A landscape with many valleys, sampled at points; each row gives a point and its height.
A ball rolls from a point to whichever of its 2 nearest points has the largest drop for the distance, and stops where none of them is lower. Distance is the straight distance between rows; heights are no part of it.
k_686: [  2   3 -13  10  17  11  -2  -5  -3 -15  10   7 -19   6  -9   2   9  -2
 -11  -3   0  -9  20 -13  -7  11  -4 -18  -1  -1 -16   4  -4 -12 -11  21
  14   4   6   1   9 -21   2  -4   7   2   0  -9  -4   9  -2  -2  -9 -16
   9]  h=8.9
k_935: [  8   2  14   0   1  -6  -1  -8   3  12 -15  10   9   2  -8  -4  -5 -10
   9   4   4   3 -15   4   9  11   0  -4   2   9  -7   3   8   7  -4  -7
  -3 -21  17  -4  11   7 -17  -5   4   4  -1  -6  14 -14   3   0   4  11
  -1]  h=46.9
k_656: [ -8 -27   1   9  11 -10  16   8 -14   5   7 -16   8  -6  -2  -8 -10 -10
  -1  -3   0  19  12  -6  -4   3 -14  -9  13   8  -7  -1  -4  -5   2  -4
  -5  14  10  11 -13  -8  24  -4  16  12   5  22  16  11  12   3 -15 -12
   5]  h=49.8
k_731: [ 23   6  -4 -33   5  -5  -5   2  -1  -6 -28   7  13   1  17  -8 -12  13
  -9 -12  -3 -11  -2  15 -24   7  21   5   0   0   4  -3  21  -3 -13  -3
 -25  -7 -21 -18   7  -1   4   8  -1  -4 -11   2  19 -11 -19  -6  26   5
 -20]  h=38.5
k_199: [  5   8 -17 -20  -9   9  11  -2   8  -4  12  -5 -11  -1   5 -12  -3   3
   2 -14  11 -24   4   2  -9 -11   8   1  -6  -1  -2 -15 -15 -12   7   8
   2   9  -8  -9  -1  -6  -2 -10  -5  10 -21 -10  -7  -9  -8 -21  10 -21
   4]  h=35.8
k_182: [-11   3  -6  13  -5   3 -14  -2   8   4   6  16 -16   1   2  12  18  -3
   0   6   4   0  -1   0   4   7 -11   2 -13   6  -4   1  -3   2  -1   9
  15 -10  13   0   9  -4 -10   2   6 -14  -8  -3 -10  -3   3   6  -6  12
   5]  h=45.2
k_427: [  7   8   9 -14   8  -4  -2  -6  12  -7 -16  12  -1   8 -10 -12  -5   2
   7  -3   1 -16  -7  17   5   9  10  -8 -14  16  -8   6   2   5  -7   4
   3 -16  18 -11  13   0 -15 -14 -11   6 -16 -19   8  -7 -15 -13  14   2
  -2]  h=37.9
k_589: [-14 -17 -19 -14   3  -2  10   5  -8  -4  17 -17  -6   5   8  -8 -10  -6
   4 -13  13  -1   1  -3  -2 -13  -1  -4  -2  16  -9  -1 -15  -5  20  -5
   6  23  -4   0 -15  -6  24 -19   0  12  -3  15   2  10   7 -11  -4 -22
   8]  h=46.1
k_121: [ -6   2  -6  13 -11   6  -6  -2   0  17  11  -7  -9 -20  14   2  17  -6
 -10  21   1   3   9 -18 -13 -10  -3  16  -2 -16  23 -22 -13   0   1  -2
  -8  -1 -19   2  -1   4  -4  20   6  -8   1   8 -14  -9  10   3   6   7
  -6]  h=50.8
k_274: [  0  -3  -9  27  13   5  -9 -16 -10   1   3  14 -16   0   2  12  16  -6
  -2  -1   2   8   7  -4  -5  19 -12  -8  -1   8 -18  17   3  -5 -12   2
  20  -8  22   8   7 -22 -11  -5   8  -9 -10  -6   3  -4  10   7  -5  10
  12]  h=34.8
k_288: [  1 -28  -4   8  20  -3  18   0 -19   7  -3 -14  11  -1  -1  -9 -13  -6
   1 -17   0  18  10   0  -9  12  -8 -11  17  10 -17   2  -2 -13   3  -5
  -3  13  20  15 -17 -13  23 -12  10  15   0  10  28   3  12   5 -11 -19
  18]  h=45.4
k_765: [  6  12  19 -10  12   3 -13  -5   8 -10 -19  -3  21  15 -16  -2  -8  17
  10   2 -11   5  -4  10  21   6  11 -13  -6  13  10   9  19   8 -10   5
   2  -5   8  -8   4  18  -9  -4 -13   6  10 -20   7   3 -21  -2   5  11
 -18]  h=35.6
k_546: [-16  -2 -17   6 -17   3 -12  -1   7   9  22   1 -19  -5  14  13  12   5
   0   1   7 -11  -3   4   0  -5  -1  15 -16   3   3 -10  -9   0  15  15
  19   2  -1  -2  -1  -6  -8   5  -1 -11 -15  -3 -23 -11  11   1  -5  10
   8]  h=57.3
k_82: [ 11  -2  25  -7 -15  -8  13   5  -9   6 -20   0  33   4 -15   6  -9  -7
   4   2 -10  11 -15  -1  20  -2   5   0  15  -6  10  -1  14   7   1 -14
 -16 -14   4  -8   5  19   1   3   1  10  15   0  16   2  -4  12   1   1
  -8]  h=54.0
k_275: [ 13   8 -14 -26   8  19  13   1   5 -13   7  -1 -15  -2   4 -13  -6   3
  -4 -23   5 -25  16  -1 -15  -2   9 -15   4  -1  -7 -10 -14 -16  -7   9
  -3   5  -5  -5   5 -12   8 -12  -3  10 -21 -10  -2  -5 -14 -14  11 -36
   3]  h=31.2
k_960: [-19  -1  -2   3 -22  -9 -13  11   3   9  22  -6  -7  -8  11   4   5   2
   8   8  10 -11  -9   9  10 -23  11  24 -12  -6  26  -8 -14   2  30   5
  -2   9 -16   2 -14  15   3  15  -7  -3  -4   6 -25   3   3  -3   1  11
   5]  h=60.2
k_826: [ -9  -3  -1  22  -6  -1 -16  -1   4  16   2   9 -11  -9   6  10  13  -7
   1   9   6  13  -8  -4   2   6 -16   9  -8   7   1   1  -5   9  -1  -2
   7 -13  14  10  10  -1 -10   7   7 -15  -7   7  -1 -13  11  12  -4  20
   3]  h=48.8
k_706: [ -9 -14  11   3   1 -10  15  16  -8   5   6 -15  13  -4   0  -9  -5 -12
  -4   7   0  12  13 -12  -1 -11 -13  -4  16  -3   7  -3  -2  -1   7  -9
 -12   7  -2   2  -8   3  20   0  16   8   9  26   3  13   9   2 -12 -12
  -3]  h=53.7
k_154: [ -5  -3  -2   8  -8   1   5   6   4  11   5  -3   0   0   4  -9  -3 -10
   1   4  10   7  -2  -9   0  -8 -11   5   6   2   4  -4  -8  -1  10  -8
   1   2   0   2  -6  -4   1   0   9  -2   0  11   0  -5  12  -1  -4  -3
   3]  h=54.9
k_356: [  8  23  -3 -11   0   8  -6  12   9 -28  -5  -4   4  11   9   8  -2  17
  -7   0  -1   3  10  10   0  -1   5   0 -12  -4  23   1  -5 -11   0   4
   0  16 -23   2  -9   9   6  22 -13 -11  15   3  -7  10 -25  -5  -2   8
 -12]  h=70.1
k_999: [  2  16   0  -3  12   6 -14  -7   8 -15  -5  16  -3   2 -10   3  13   9
   2   5  -5  -7   4   4  -4  14  10 -13 -19  -1  -7  -4  11  -1 -11  14
  13 -10   1  -5  12   1 -21   4  -6  -8  -4 -10  -8  -7 -19   0   6   9
 -13]  h=26.3
k_133: [ 12   8  -8   6  21   9  -2 -13  -7 -13   2  18 -13   2  -9  -2   8  -7
  -4  -8   0 -10   9  -9 -11  17   4 -18   3  -1 -25   7   6 -13 -18  11
  12 -13   9   1  10 -20 -17  -4   4   0  -6 -11   1  -1  -4  -1  -2 -10
   6]  h=19.0
k_15: [  9  15  -7  -1  19  12  -4   0   3 -18  -1   8  -3  -5 -12   6   6   8
 -18   0 -16   1  16  -6 -18  18  -4 -19   1 -18 -15  12  15  -6 -23  14
   6   4 -17   3  12  -7   1  11  -5  -7  13  -2  -7  13  -8  -1  -1 -10
  -9]  h=37.8
k_238: [ -4  15  -1   2  -3   7  -4  13  10 -17   7   1   0   6   2   4   8   9
  -4   8  -4  -2  15   2   1  -5   2   3 -10 -12  19  -7 -11  -9   2   9
   4  16 -15   1  -1   8   6  13 -10 -11   9  -1 -21  10 -16  -3  -3   2
  -6]  h=68.5
k_311: [ 11  15   1 -13  17   6  -5  -8   9 -21 -11  12  -1   4 -10  -9   1   8
   6  -8  -4 -15   1   9  -4  14  17 -15 -16   6 -12  -1   7  -1 -17  12
  10 -13   7  -8  15  -4 -22  -5 -12   0 -13 -16   3  -7 -23  -8  13   1
 -12]  h=32.5
k_484: [  4  -5  20  15   5  -4  11   8  -8   3  -1 -11  10 -19  -4   2   5 -10
 -17  16 -16  11   8 -14 -10  -3 -17   0  18 -22   9   4   8   6 -11  -4
 -20   1  -5   3   9   2   9   8   5   0  23  20   2  17   4  20  -7   3
  -6]  h=59.8
k_831: [ -1  13   8  11   4   8 -16  -2   1   2  -4  13  -1  -8  -7  13  21  -1
  -9  16 -13   6   3  -5  -8  10 -10  -5  -5 -12   6   1   8   3 -16   8
   2  -5  -3   0  14   8 -10  14  -4 -11  11  -2 -16   9 -13  12   5  15
 -13]  h=38.4
k_609: [ 22   3   6 -28   1  -2   8   4   5  -4 -25  14   8   1   8 -11 -16   6
  -2 -14  -7 -14  -2  14 -19  12  14  -5   6  -4  -5  -4  19  -4 -18  -4
 -18 -10 -11 -13   9   1   2  -1  -1   1 -15  -4  16 -10 -19  -3  26 -10
 -14]  h=32.6
k_254: [  6  10  -4 -16  -6   5   4  -5   7   5  -6   8  -2  -6   9 -10  -3   3
   1   4   6 -12   3   2 -19  -8  17  14  -4 -10   8 -28  -1  -4   5  -3
 -15  -1 -18 -12  -1   3 -10   7   6  -2 -13  -3   3 -21  -7 -14  21  -1
  -9]  h=48.0
k_925: [ 10   8  15  -3   9   3  -6  -8   3  -6 -13   8  13   9 -19  -1  -1   6
  12   1 -11   4  -7   3  13  14   2 -19   1   1  -7  10  20   4 -18   2
   5  -6  11  -4   5  11 -14   0  -4   4  13 -17   2   7 -13   2   2   0
 -12]  h=28.9
k_791: [ 25 -15  18   2  -4 -13  22  -7 -10  11 -14 -14  19  -7 -12   1  -1  -1
  -7  -5 -12   2  -6 -14  -2   8  -4  -8  31 -23 -16   4  21  -1 -16 -15
 -21 -17   1   8   2   2   5  -4  11   5  18   5  15  -6   4  23 -12  -3
   2]  h=64.8
k_693: [-12 -16  -3  17  22  -8   5   5 -10 -12  10  -3 -11   6  -5   0   0  -7
   1  -5  -9  10  22  -3   0  11 -16 -13   5   7  -9  13  -4  -4 -11  19
   7  19  19   2   4 -15  20  -5  11   7  10   5   8  33   5   3 -18  -8
   7]  h=35.7
k_574: [ -3   4   2   3   4  -4   5   3   3 -10  -1  10   4  22  -9  -5  -3  -3
  10  -9  -3   4   1   3  19   4 -11  -8   5   7  -8  17  -3   3  -3  -1
   9  -2  18  -3  -1  -3   4 -12   0   4   9  -9   4  16   5  -2 -13  -9
  10]  h=29.3
k_516: [  6  14  14  -6  14   5 -26  -9   5 -13 -18  -1  16   2  -9   7  -4  18
   0   6  -9   8  -2   8   8   9  10 -13  -8   8  10  13  29   1 -13   9
  -2  -5  -3  -5   3  13  -9   9 -10  -4  15 -12   1   2 -19   8   6  18
 -27]  h=39.1
k_803: [-12 -16  -2  10 -14  -2   1   9   1  18   5 -10   0  -7  11  -3  -7  -6
   6  -1  12  17 -13  -4   5 -16 -12  19   1   7   2   0 -12   9  15 -23
   1   4  -2  13 -13  -6   4   0   2  -2  -5  16   4 -16  20   2  -2   6
   0]  h=58.0
k_322: [-16 -13 -22   8 -14  13  -8  -9  -7   3  21  -3 -23  -6  20  18   3   8
   1  -9  11  -7  -8   5  -6  -9   1  16 -15  14 -11  -7  -7   1  14   5
  25   9  -2   4  -7 -19  -8  -5  -5  -7 -17  -2 -16 -20  18   3   1   8
   9]  h=59.4
k_764: [-15  -6 -17  22   0  12 -12  -8  -2   0   8  11 -24  -1  12  21  14   0
  -4  -5   3   4   5   1  -3   8  -9   7 -11  14 -13   8  -2  -3  -1   8
  26  -2  18   4   3 -23  -4  -6   3 -17 -15  -6  -8 -10  11  11  -5  11
  11]  h=40.7
k_26: [  3   5   5   4 -16   6  -4   2   1  11  -1  -6  -1 -15  13   0   8  -6
  -4  19   7   6   1 -10  -8 -16   9  22  -3 -20  28 -24  -6   3   8 -12
 -19  -1 -20  -1  -8   9  -2  18  11  -5   6   8  -2 -12   4   3   8   4
 -10]  h=53.9
k_833: [ 16   1  17   5   6  -4   5 -13  -7  -1  -7  -2  18 -12 -20  11   0   3
 -11   5 -23   6 -10  -6   0  16  -4 -16  20 -18 -14  20  30   0 -25  -7
  -5  -3  -2   1   6  10  -1   9   1  -1  24  -3   2  17  -1  20  -4   0
 -17]  h=46.8
k_237: [ 14  -4  -7  20  22   3   1 -14 -13   2  -1   9  -9  -3  -2  -4   7 -11
  -5  -6   5   2   7 -11 -14  18  -3 -13  12   2 -24   9   7 -13 -14   3
  11 -12  13  10   4 -25 -14  -4   8  -1 -11  -2  13  -8   9   2  -3  -1
  13]  h=27.3
k_744: [ 17 -10  22  13  -1 -13  18  -1 -12   5  -7 -14  15 -16 -12   3   2  -5
 -13   8 -17   7   0 -14  -1   5 -12  -9  25 -22  -6   9  16   5 -16 -10
 -19  -8   0   8   6   1  10   3   9   3  23  14  11   9   7  24 -16   0
  -3]  h=62.5
k_605: [-25  -2  12   3 -12 -11 -27  11  10  11   2  13  -2   2   7  11   6   5
  -1  12   3   2 -21  15  22 -14   6  25 -18  11  19   5  -8  24  28   2
  -5  -8   7   6   1  24   1   5  -7 -11  -5   3  -9   2   0  12  -9  21
   7]  h=63.2
k_647: [  4  10   4 -11  -9   1   8   8  13   0  -8   7   5   8  -2 -12  -9  -3
   7   2   5  -7  -3   2  -1  -8   3   6   1  -2   5  -7  -3  -5   9  -2
  -5   3  -4  -6   0   5  -3  -1   0   4  -2  -3   1  -4  -9 -11   7  -7
  -1]  h=66.7
k_455: [ 13  25  -1 -19   5   6  -9   2  12 -23 -16  -2   9  14   2   4  -7  20
  -3   0   2  -1   3  14  -1   2  14  -3 -15   5  15  -1   6  -6  -3   8
  -1   7 -14   1  -1  10  -5  11 -15  -6   7  -2   4   0 -26  -7   5  12
 -15]  h=71.2
k_922: [ -9   6  -1  -7 -21  -3  -4   5   2   4  12  -7  -3  -7   7  -5   0   1
   8  11  11  -6  -5   2   4 -24  16  24  -5 -11  29 -17 -12  -2  29  -2
 -12  11 -24  -2 -20  15   4  11  -2   2   0   5 -17   0  -2 -10   8   4
  -2]  h=58.7
k_709: [ 15  -2  24  -1  -5  -7  13  -6 -11   2 -13  -3  30  -1 -21   7  -5  -2
   0   0 -18   8 -13  -4  15   7  -1 -13  22 -12  -5   9  22   2 -15 -13
 -10 -10   3  -4   5  14  -1   4   1   4  22  -4   9  11  -2  19  -7  -2
  -9]  h=50.7
k_201: [ 19 -10  13   0  -8  -7  17   3  -3  14 -12  -5  15   0  -1  -8  -6 -10
  -1  -4  -2   4  -4 -13  -4   2  -6  -4  24 -14  -4  -4   9   1  -7 -15
 -18 -13   4   5  -1  -2   2  -3  16   7   9   8  15 -13   4   8  -3  -6
   2]  h=67.2
k_481: [ 15  13 -14 -17  17  22  10   5  11 -25   6  -1 -12   9  -5  -9  -6   8
  -3 -20   1 -21  16  -1  -2   4   7 -17   0  -6 -11  -2 -11 -13 -13  11
   6   5   3  -1   8 -15   4  -7  -6   5  -6 -13   1   2 -19 -10   1 -29
   5]  h=25.9
k_8: [-17   4   4  -2  -8  -4 -20   4  17   8   0  13  -5   7  -1   6   5  10
   1  10   7  -7 -17  15  17  -5   8  15 -22  13   9   3  -4  16  24   8
   2  -9   8   0   3  14 -10  -4  -6  -9  -7  -4  -6  -5  -2   3  -3  18
   7]  h=64.7
k_732: [ -3 -12  -4  25 -11  -3 -17   2   5  23   0  -3 -10 -19  12   7  11  -3
   3   9  11  20  -8  -8  -3  -3 -13  21  -7   2   4  -4 -12  13   0 -12
  -1  -9   5  20   2 -10  -7   9   5 -12 -11  10   0 -30  19  10  -4  19
  -2]  h=52.7
k_810: [  1  -4  -3  17  -3   5   0   0  -2  16   9  -8  -9 -18   7  -2  14  -7
 -13  17   0   7  13 -24 -18  -2 -11   2   5 -15   6 -14  -6   0  -9   0
  -6  -2 -13   6   3  -9  -3  10  12  -5   1  12  -3 -10  11   3  -1   4
  -5]  h=47.2
k_920: [ -9  -6   4  19   2  -1  -3 -13  -8   3  -5  14  -2  10   0  13  -2  -2
  13 -10  -5  24 -10   6  15  11 -13   0   1  17 -13  24   4   8  -9 -13
  12 -10  28  13  -3   0  -6 -12   0  -7  -1 -10  14  -4  18  15  -7  14
  10]  h=54.8
k_488: [-17 -21 -27  -5 -10  -4   4   1 -17  -3  29 -24 -13  -9  15   5   3   3
   5  -2  14  -6  -6  -4  -5 -16   3   5 -11   9  -4 -11 -13   5  24  -4
  15  24 -22   3 -15  -3  18 -10  -6   3  -7  20 -14   7  17 -10   4  -4
  12]  h=63.4
k_64: [  0 -10  17  19  -2 -10  10  14  -8   9   2 -17  11 -15   1  -3   4 -14
  -8  13  -7  15   9 -14   0 -11 -19   5  16 -12  15   0  -3   8  -3 -10
 -18  -1   3   7   4   0  12   5  11   2  11  26   3   8  11  13 -14   0
  -5]  h=57.1
k_585: [-23 -22 -11  20  18   1   2   2 -14 -13  12  -4 -13   6   4   8  -4  -3
   0  -9  -2  15  19   3   2   6 -10   0  -4  16 -11  15  -7  -3  -1  10
  16  25  19   4  -5 -20  23 -13   5   2   6   5   8  21  10   6 -11  -9
   6]  h=41.1
k_705: [ 23  -1  12 -20   5   0  15   0   0  -3 -20  13  10   5  -6 -10 -13  -3
   3 -13  -9 -12  -4   7 -12  14   6 -16  17  -6 -16   3  19  -7 -23  -5
 -10 -12   3  -5   9   4  -1  -7  -1   6  -3 -11  10  -2 -13   0  12 -16
  -1]  h=29.7
k_321: [ -5  10   6  -7 -11  -4  -2   9  15   4  -8   7   1  10  -5  -6  -5   1
   6   8   7  -6 -12  11  13  -9   8  15 -11   6  11  -4  -7   5  21   2
  -5   0   1  -2   0  12  -6  -1  -5   2  -3  -3  -2  -3  -5  -8   4   8
   1]  h=65.2
k_896: [-17 -13 -13   2 -14  -8   1   6  -9  13  21 -25  -3 -16  16  -7  10  -5
   3  13  12   2  -3 -13  -4 -24   1  12   0  -5  18 -15 -16   5  20 -15
  -2  10 -22   2 -18   8  14   3   4  -2  -2  24 -11   4  14  -7   5  -2
   0]  h=63.6
k_866: [-17   2  -6   4  -3   0  -2  14   5  -8  25 -12  -6   2   5   0  10   2
  -4   6   2 -10  17  -1   6 -13  -1   5  -5  -8  14  -6 -17  -6  10  11
   8  20 -13  -4  -3   6  15   3  -9  -6   4   7 -28  16  -5  -6  -8  -3
   0]  h=67.0
k_115: [  7 -11  -2   6  19  -1  14  -6 -13   0  -7  -2   5  11  -3  -6 -14  -8
   1 -17   1   7   3   1  -4  13  -9 -14  21  10 -18  13   2 -11  -5  -5
   1   1  24   7  -7 -16  10 -14   5   9  -2  -7  23   7  15   2  -9 -16
  23]  h=40.1
k_936: [  4   6  10   8   9  -1  -1  -4  -1  -8  -2  10   5  11 -17  -2   6   1
   6   0 -12   5   1  -4  12  13 -11 -21   5  -4  -8  17   9   3 -19   2
   9  -3  13  -1   6   3  -3  -5   2   1  17 -10  -3  20  -5   2  -9  -5
  -1]  h=21.1
k_331: [-22  -7 -17   8 -20  -2 -16   0   0  18  29  -8 -16 -17  22  12  18   3
  -2   8   1 -11  -4  -1  -2 -13  -2  22 -11  -4  19 -16 -13   4  15  12
  12   6  -8   1  -1   5   1  15  -6 -11 -12   4 -32  -4  13   4  -1  17
  10]  h=55.4
k_46: [ -2  -5  -1   0   4   0  12   4  -1  -3  -4   4   4  17  -1  -8 -16 -11
   7 -16   2   4  -2   3   7  -1 -11  -4  13  13 -12  13  -6  -3   2  -7
   4   0  17   0  -8 -10   9 -14  -1  10  -1  -4  12   6  11  -5  -8 -14
  16]  h=34.9
k_404: [ 11  21 -11  -8  17  11  -8  -3   7 -22  -5  12  -1   2  -5   4   6  12
  -8  -3 -10  -3  12   2 -12  14   6 -16 -10 -10 -13   3  13  -8 -20  13
  11  -2 -16   2  11  -7 -13  13  -9  -7   4  -7  -6  -2 -18  -3   7  -4
 -15]  h=32.8
k_775: [  5  13  11   3   9   5 -23  -8   0  -5 -14   8   9  -9  -7  14   9   7
  -6  10 -13  11  -2   2  -4  14   1 -12  -6  -6   2  11  26   2 -19   8
   0  -5  -4  -3  10  10 -12  17  -6 -10  16  -7  -7   6 -15  14   8  16
 -27]  h=33.6
k_675: [-17 -19 -28   6 -10   8  -4  -6 -15   0  29 -17 -18 -11  18  13   7   6
  -2  -3   9  -5  -3  -3  -8  -6  -1   8 -14  13  -8  -8 -13   3  15   5
  23  22 -11   3 -10 -14  10  -8  -5  -4  -9   9 -19  -4  20  -3   0   0
  10]  h=61.4
k_867: [  6  20   5 -15   1   4  -5   2  16 -16 -17  -2   3  14  -6  -1  -8  21
  -2   6   4 -11  -3  16   2  -3  22   5 -20   7  21  -5  -2   2  10   7
  -3   2  -5  -1   0  14  -7  -1 -16  -1  -6  -7  -1  -6 -24 -13   9  17
  -7]  h=69.7
k_938: [ -6   3 -17  -9 -13   2   3   1   9  -1  18  -7 -10   5   6  -7  -3   2
   7  -8  15 -17  -3   2   1 -15   3   8  -8   2  -1  -5 -15  -8  18   7
  10  12  -5  -6  -6  -6  -1  -7  -5   6 -11  -3 -11  -4   0 -13   0 -10
   7]  h=39.2
k_788: [  1   6   5 -11 -19   5   0   1   1   4  -6  -4   2  -7  10  -5  -3  -3
   3  12   9   1  -5   0  -4 -20  19  29  -4 -13  32 -24  -4  -1  22 -14
 -25   7 -24  -7 -19  13   4  13   8   1   3   5  -2  -9  -5  -6  12   4
  -9]  h=56.6
k_203: [ 16  -1   5   1  19  -1  10  -9 -10  -5  -6   6   3  12 -13  -7  -7  -6
   1 -12  -6  -3   2  -4  -2  15  -5 -22  21   1 -21  14  10  -8 -16  -1
   3  -5  18   3   0  -8   0 -10   6   8   6 -10  14  15   5   2 -11 -17
  17]  h=40.5
k_264: [  5  11 -18   0  14  18   2   1   9 -26  14  -2 -19  13  -4   1   7   9
  -8 -13   2 -19  19  -7   5   6   5 -14  -7  -2 -11   2 -13  -9  -8  20
  19   5   7  -2   8 -19   0  -6   1   3  -1 -14  -6   5 -14  -7  -7 -19
   5]  h=18.6
k_495: [ -9  -2  16  -8  -7 -16  10   0  -5  11 -13   6  19  20 -11   8 -17  -8
  17 -10  -8  20 -16  12  35  -2  -7   2   9  17  -8  18  -3  18   3 -12
  -4 -18  18  -8  -2  14  -5  -9 -11  11   3 -13  22   6   9   0  -5   4
   7]  h=59.3
k_118: [ 16  12  -7 -27  -2   6  -3   0   2  -3 -22   6  10  -1  16  -4  -7   9
  -7  -3   2  -6   3   8 -23  -3  20  17  -3  -9  12 -19  10  -4   0  -7
 -25   3 -27 -14  -3   0   0  15   6  -4  -5   1   9 -16 -15 -10  21   5
 -15]  h=44.0
k_708: [-10  -5 -14 -20 -12  -3  11   6   3   1  18 -16  -5   5  10 -14  -9  -2
   7 -13  15 -13  -6   2   5 -23   1   4   0   4   0  -3 -16  -5  25  -4
   4  18 -14  -5 -15   1  13 -15  -9  14  -9   7  -8   7  -1 -17   3 -16
   9]  h=42.5
k_69: [  8  -6  23  -6 -12 -18  18   0 -11  16 -15  -4  30  11 -15   9 -13 -11
  12  -7  -7  18 -17   4  29   1  -4  -4  20   6  -7   9   3  12  -1 -17
 -11 -20  15 -10   2  13  -3  -3  -1  10   5  -6  23   5   6   9  -8   3
   5]  h=57.0
k_793: [-11   5 -16   2 -19   0 -10  -8   3   7  21  -2 -13 -15  13   6  16   7
  -2  13   2 -13   4  -1  -8  -9  11  17 -13 -12  22 -29 -11  -5  15  12
   4   3 -18   0  -4   8  -7  19  -1  -4 -10  -5 -29 -14  10  -6   6  10
   0]  h=53.3
k_734: [ 10  14   6 -21  -4   0   4   5  13  -7 -21   8   5   8  -3 -10 -12   7
   2   3   3 -13  -2  12  -6  -2  15   5  -8   2   9 -10   2  -1   3   1
 -10   1  -5  -7   5   8  -4  -2  -9   4 -10  -8   6  -8 -18 -14  17   1
  -8]  h=68.2
k_324: [ 24  -4   8 -11  17   3  18  -5  -8   0 -12   5   3   4 -11  -9 -10  -4
  -3 -17  -9 -11   1  -2 -16  18   1 -20  28 -10 -25   6  19 -13 -22  -4
  -9 -12   5   3   4  -2   3 -10   6   7   3  -6  11   5  -3   4  -2 -22
  11]  h=35.5
k_670: [ -1  -3  10  14  17  -8   5   1  -7 -10   4   2  -1   8 -14  -4   2  -3
  -3   2 -15   5  13  -8   3  12 -16 -20  11  -5 -10  16   4   1 -16   9
   1   5  12   2   6  -4  12  -5   8   4  18   1   3  32   3   4 -19  -9
   7]  h=29.2
k_225: [ -6   9 -11  -5 -14   3  -4  -8   7   7   9   1  -8  -8   6  -4   3   7
   3  10   9 -15  -1   3  -9 -12  19  20 -12  -9  16 -29  -8  -4  19   7
  -4   0 -18  -5  -5   6 -13  10   2  -1 -13  -5 -13 -20   4 -14  13   8
  -2]  h=51.1
k_430: [  1   9   4   9  -3   7  -1   4   2   2   0   8   1  -7  -2   2   8  -4
  -8  16  -2   3   7 -11  -9   2  -7   0   3 -14   7  -6   2  -2  -6   0
  -3   0  -9   0   8   1  -5  13   6  -7   9   5  -8   0  -1   5   3   2
  -6]  h=42.8
k_766: [ -5   5  12 -16  -9 -12   6   8  14   6 -19   7   6  18  -5  -8 -16  -1
   5  -2  -2  -7 -15  20  26  -8   0  10  -8  16   3   8  -7  11  16  -1
  -6  -6  11  -7   3  10  -2 -14 -15  12  -5 -11  10   1  -5 -14   7   2
   5]  h=63.3
k_231: [  6  -8  -7  12  -3   1   3  -1   0  19   2  -9  -3 -10   7  -9   3  -9
  -2   4  12   8   3 -19 -13  -3  -7   1   8  -5  -3 -10  -6  -1  -2  -9
  -3  -5  -2   8  -8 -15  -3  -2  15  -2  -5  12   7 -21  13  -5  -2  -2
   2]  h=51.5
k_651: [-20   0   4   4 -17 -10 -22  15   8  10  14   5  -9  -5  10  12  10   6
   1  11   3  -8 -10  13  12 -15  11  28 -18   0  27  -4 -13   9  26  10
  -1   2   0   2  -2  18   2  15  -6 -14  -6   1 -24   5  -3   7  -8  21
   8]  h=61.7
k_525: [-16 -27  -9   3 -12  -6   1  11 -10  17  12 -24   0 -15  15  -6   1  -4
   7   1  12  15 -11  -8   1 -24  -6  17  -2   3   4  -5 -15  14  18 -31
  -2  12 -15  13 -22  -2  16  -5   3   0  -4  27  -2  -9  19  -4   2   1
  -1]  h=60.8
k_176: [-20  -8 -14   0  -6  -7   1   7  -6  -1  28 -20  -5 -10   8  -3   9  -4
   0  10   8  -5  10  -9  -2 -18   0   4  -3  -3  15 -12 -18  -3  16   2
   4  19 -20  -3  -9   9  17   2  -3   0   1  18 -23  15   8  -8  -1  -5
   1]  h=65.5
k_364: [ -1   3  17 -10   5  -6  -8 -10   8   9 -20   9  10   5 -13  -7  -8  -1
   5   5   2  -9 -14  16  14   7   7  -3  -9  21  -3   8   6  16   1  -4
  -5 -21  17 -14  12  10 -15 -18  -8   7 -14 -16   9 -11  -4 -10  12  12
  -2]  h=42.3
k_658: [-15 -18 -18   7  11   5   5   1 -10  -7  13 -11  -9   3   4   0  -9  -5
  -1 -10   9   9   8  -2  -3  -1  -5  -4  -3  19 -12   5 -10  -8   9   2
  13  23   9   3 -11 -16  20 -15   4   5   0   9   7   9  12  -1  -6 -16
   9]  h=45.7
k_573: [ 14   8   7   6  11   4   2  -8  -2  -4  -4  10   3 -10 -16   5   4  -1
 -12   7 -13   3   0  -7 -14  18  -4 -17  11 -18 -15  11  23  -3 -23   1
   0  -5  -8   3   9   0  -6   7   4  -4  16  -1  -1   9  -2   9   1  -1
  -9]  h=42.6
k_630: [  4  -4  11  11   4  -7  -4 -17  -6  14 -11   9   5   2  -3   8  -4  -7
  13  -4   2  18 -16   6  14  13  -7  -2   3  16 -14  16   6  10  -9 -14
   2 -21  28   9   2   3 -17  -7   1  -2  -4  -8  20 -20  17   8  -4  19
   6]  h=51.3
k_159: [-12   0   5  -9  -7 -11  10   5   5   0 -10  11   1  24  -1   1 -19  -3
  14 -17  -3   6 -12  17  29  -8  -9   6  -3  20  -9  20  -7  11   8  -7
   2  -8  17  -4  -2   3  -2 -15 -16  11   0 -13  16   5   6  -6  -1   0
  11]  h=61.5

Where does a ball stop that starts at each point below?
k_766 | k_999
k_589 | k_686
k_732 | k_686
k_630 | k_999
k_744 | k_936

Call two points neighbours if one is among the 2 nearest of the other. Go from one point of each pair to the other, from neighbour to neighbour, staying as low as possible. Name the highest point that can't be avoided.
k_705 / k_936 | k_203
k_686 / k_999 | k_920
k_686 / k_705 | k_589
k_775 / k_936 | k_516
